A landscape with many peaks, sampled at points; each row gives a point and its height.
A climber steps from a point to whichever of its 6 nearest points has the largest rise for the distance, and stops where none of them is higher. Distance is the straight distance between rows; heights are no part of it.
Guti height 305: [115 136 152 119 143 153 123 141 113 158 117 122 122 168 154 125 121  94
 122 112]
Tebuf height 551: [133 166  52  95 141  97 109 122 114 128 126 159 127 116 134 130 143 152
 107 137]
zus height 510: [ 93 146 102  70  88 148 122 142 100 119 121 121 160 177 120 144 113 118
  95 155]
Domo height 373: [123 133  81  97  57 143 151 171 100 122 165 125 163 152 111 155  87 138
 106 218]
zis height 528: [185 183  58  55 112  77 101 141 136 138 136 148 112 118 132  99 150 196
 149 176]
kufit height 114: [134 124 190 142 122 160 128 127 143  95 135 104 156 153 121 147  97 107
 147 122]
Fikig height 223: [139 122 179 142 119 154 127 121 132 126 126 102 132 162 139 143 111 101
 128 117]
leta height 542: [172 188  63  91 124  93 100 115 119 132 118 144 105 100 113 108 149 181
 122 165]
biseg height 444: [120  99 155 161 154 103 145 101 132 176 111  99 125 109 157  94 139  92
 117  85]
tatet height 369: [120 157 149 108  92 164 131 149 125 122 126 131 136 179 142 127 115 115
  96 143]
zepa height 261: [106 139 126 119 117 154 127 127 116 145 116 132 123 173 158 143 121 104
 114 115]
Loni height 498: [113 132 103  80  75 141 138 168 106 115 153 134 148 152 125 152 104 145
 110 181]
gen height 512: [125  98  97 157 172 129 112 126 118 159 124 135 107 113 147 130 137 122
 130  85]
mezen height 418: [132 113 188 143 134 137 146 117 132 136 119  98 122 154 156 106 104  95
 144  97]
lesif height 399: [137 118 214 157 126 103 132 114 135 154 119  89 107 126 155 111 111  70
 138  95]
zas height 468: [178 194  68  55 118  75 118 136 113 149 117 160 107 128 143  95 166 195
 151 201]
rasit height 490: [132  92 117 159 166 128 136 126 102 181 112 129 111 140 136 111 136 108
 124 103]
kir height 355: [118  77 195 181 137  90 150 123 149 162 124  96 100 106 159  98 125  65
 126  78]
pupom height 474: [129 113 141 150 150 111 146 127 127 152  99 130 111 142 161 129 135  95
 113  90]
kod height 531: [108 153  89  62 129 134 121 139 105 129 116 152 147 153 130 151 133 140
 107 129]
Rosep height 435: [117  86 186 160 137 111 135 134 143 177 120 109 104 126 142 107 140  74
 135  89]
ritik height 451: [122 147 103  80  67 162 130 181 112 125 147 136 160 157 132 150 103 142
 114 210]
rogo height 447: [124 123 162 136 129 131 130 154 123 159 106 102 119 145 158 109 116  75
 143  98]
Bav height 258: [143 124 158 161 118 163 144 144 139 101 156 114 171 158  72 182  95 136
 134 155]
Bobi height 211: [121 119 215 153 131 106 155  72 168  62 154 101 107 120 120 193  91  70
 162  61]
sofat height 351: [146 119 212 178 107  89 140 121 155 140 128  84  95  89 150 120 115  55
 142 100]
zit height 352: [108  79 141 182 190 122 115 113 157 136 135 116  96  72 140  74 166 133
 153  79]
ped height 377: [124 105 218 163 105  85 138 116 139 162 137  83  94 109 155 119 115  50
 139 103]
vum height 375: [103 131  72  33  93 125 134 151  97 119 165 161 152 160 113 145 118 160
 110 156]
tef height 315: [ 94 134  77  39  93 113 135 176  98 136 175 146 149 160 121 142 122 144
 105 171]
fud height 572: [106 145  70  58 112 129 128 143 107 138 131 151 134 157 135 148 148 138
 102 138]
sis height 244: [122 104 130 188 196 140 121 111 152 132 125 143  88  71 124  84 179 165
 138  93]
Dak height 607: [124 130 104  89 148 132 132 129 109 151 102 143 122 159 144 127 134 124
 103 111]
rep height 209: [111 131 162 131 103 171 137 142 124 121 110 114 140 167 124 145 100 119
 127 162]
tezo height 460: [122  88 130 183 180 115 136 119 138 154 130 122  94  91 129  91 163 121
 150  72]
bavo height 325: [138 148  62 125 157 114 121 102 137 143  96 154 106  97 140 107 156 178
 119 152]
pira height 96: [111 107 139 189 189 147 116 119 162 118 126 143  94  82 130  84 155 153
 135  92]
Mikun height 409: [124 133  95 115  56 134 150 162 115 102 152 137 161 138 108 181  92 146
 117 205]
soves height 425: [166 180  47  34 114  87 106 124 123 117 131 171 149 132 138  85 135 178
 140 168]
Neb height 505: [148 185  61 106 117  94 107 106 129 150 134 138  89  85 125 102 171 194
 132 182]
sefup height 230: [121 133 135 152 169 159  92 124 165 127  98 140  84  66 155  86 175 187
 131 112]
Tilu height 400: [140 124  81 138 170 120 125 116 103 156 100 147 118 121 143 111 149 146
 111 105]
Guk height 378: [126 118 203 141 124 142 143 147 132 133 118  87 125 168 141 122 104  75
 146 108]
Gerom height 558: [132 134  79  88 132 132 122 125  98 139 112 150 134 149 143 150 125 125
 107 111]
zofo height 506: [148 168  48  74 133  86  98 108 112 124 135 162 142 118 111 118 137 163
 122 142]
sog height 251: [134 127 100 120 157 121 122 122 113 166 113 141 121 154 150 131 122 116
 112  97]
Tisab height 530: [101 136  91  69 116 146 111 131  91 118 134 149 151 154 145 138 121 120
  82 138]
kisu height 256: [104 116 110 185 169 131 111 124 156 128 107 148  70  76 123  74 172 168
 137 104]
lis height 473: [114 104 150 140 152 127 125 138 119 180 136 101 109 133 138 106 129  79
 134  90]
pivik height 609: [130 103 104 178 182 136 131 109 132 155 112 138 102  81 146  93 166 152
 114  88]
Ripi height 287: [119 105 215 150 122 131 154 112 166  65 149  82 143 125 100 181 100  94
 172  80]
Tiba height 201: [145 137 172 141  79 160 154 117 123  89 135 105 159 161  94 161  91 142
 147 165]
fudov height 390: [130 137 104 170 159 145 107 107 163 120  83 162  80  73 115 100 165 188
 129 138]
Mamu height 227: [ 87  60 157 190 193 130 107  94 171 113 130 119  81  75 124  50 184 141
 145  76]
Pafav height 252: [171 131 201 153 122 160 131 119 147 105 133  77 151 157 114 147 103  95
 153 108]
Ridu height 478: [ 94 146  86  59  85 139 131 174 109 117 150 137 164 164 124 160 104 125
 118 194]
mim height 514: [102 139  99  79  92 150 122 163  99 130 130 145 154 160 138 148 117 126
  97 176]
geg height 215: [149 152  98 121  50 132 167 170 106 120 177 144 186 151 114 180 103 159
 116 238]
lapar height 556: [148 173  57  96 132  95 107 109 119 135 116 146 110  98 124 126 142 152
 123 117]
Bivaz height 479: [117 113 123 143 167 132 145 113 114 168 108 125 131 143 159 116 136  98
 117  89]
nuvad height 389: [129  95 182 167 130  98 140 135 127 161 104  91  96 132 147  96 120  57
 153 112]
pokiv height 294: [105 127 226 150 118 110 136  86 185  73 145  86 130 126  88 184 107  85
 160  86]
golu height 495: [115 143  60  74 112 115 113 118 104 133 127 166 144 131 139 131 126 150
 100 128]
Domok height 254: [144 132 146 144  92 159 161 154 115  86 150 126 189 142  81 190 101 132
 125 174]
Rigen height 288: [122 115 141 136 100 181 131 141 100  97 140 135 165 151  87 158 108 124
 119 183]
Magan height 242: [142 108 207 150 106 153 129 127 152  87 140  91 169 142  87 172  99 117
 160 115]
nisog height 289: [129 162  53  41 127  86 127 143 117 117 152 163 157 129 105 114 128 161
 111 135]
Bub height 537: [128 104  97 169 176 128 110 103 140 152 109 153 106  88 142 102 146 150
 147  99]
mos height 443: [136 155  46  62 116 101 111 134  96 131 138 160 127 141 113 118 140 179
 124 139]
tul height 575: [140 142  82 125 156 118 120 116 119 151 113 146 117 115 116 120 150 146
 115 104]
pides height 266: [104  77 139 183 199 116 110 129 157 134 127 135 103  81 137  74 168 134
 143  62]
bila height 233: [145 121 180 145 117 174 149 129 138  94 145 114 172 131  67 170 101 137
 142 130]
Bagi height 2: [ 92  93 156 176 181 135  93 113 159 111 108 144  71  54 154  56 178 161
 146  91]
dav height 570: [167 175  47  95 136 108 116 109 109 131 124 161 116 116 133 109 126 171
 123 130]
satu height 445: [149 166  72 146 134 134 107 103 131 146 101 138  75  91 132 112 150 172
 140 140]
burip height 332: [ 98  66 143 170 170  92 132 137 149 140 137 111 105  80 133  77 178 106
 141  70]
lazi height 210: [154 127 118 130  61 123 167 154  91  88 161 148 199 133  95 188 105 145
 115 214]
Rezet height 308: [143 138 214 162 122 116 129  94 152  81 142  87 147 140 103 171  90  91
 172  90]
gik height 493: [150 127  69 151 172 130 103 109 114 148 101 164 102  77 136 108 147 150
 121 108]
gegin height 331: [130 120 116 186 169 148 103 121 182 128 115 148  96  54 135  79 162 158
 131 112]
vaga height 464: [108 150 123  98 103 144 143 144  98 140 105 131 150 180 144 141 119 116
 107 139]
tetop height 597: [177 167  72  68 114 100 101 119 117 135 129 173 118 115 135  94 140 191
 124 154]
Povad height 304: [136 129 141 115  89 185 139 129 118 120 132 137 142 171 120 165  98 118
 106 174]
Voka height 330: [128 126 215 149 102 122 123 124 134 106 127  83 123 145 123 135  99  74
 155  99]
vedi height 317: [105  80 169 171 171  77 131 125 157 161 146  96 116  98 162  94 160  67
 136  81]
felid height 264: [143 128 159 148 115 168 146 135 121  99 154 119 174 159  62 179 116 144
 136 179]
ropa height 491: [102 124 102  92  80 152 142 159 114 123 146 134 147 144 123 158 110 146
  99 198]
zamu height 207: [156 133 123 145  96 160 164 142 121  97 135 134 193 154  73 202  98 154
 140 193]
detak height 428: [124 152  60  52 125  97 112 157 114 127 131 156 157 144 113 134 125 148
 104 128]
bikam height 316: [146 116 216 159 111 112 141  92 151  79 138  73 134 126 114 159 102  94
 157  89]
vor height 42: [136 144 175 138 109 150 152 134 152 114 132 104 150 154 124 151  96 112
 133 132]
senu height 280: [115 119 107 121 154 148 112 136 100 161 100 133 121 152 166 126 126  97
  92 106]
Nik height 128: [101  82 170 183 176 119  86 110 174  95 112 137  84  68 158  63 180 135
 160  95]
tela height 257: [130 128 138 144  80 156 154 132 117 106 158 114 190 150  96 190 105 122
 117 201]
gigov height 311: [133 135 223 182 115 106 145  90 153  82 119  88 110 124 127 150 104  77
 150  94]

Where does a climber stop that starts at each point below?
felid: fud
sofat: pivik
Ripi: pivik
bila: fud
kir: pivik
vor: pivik
tela: fud
Domok: fud
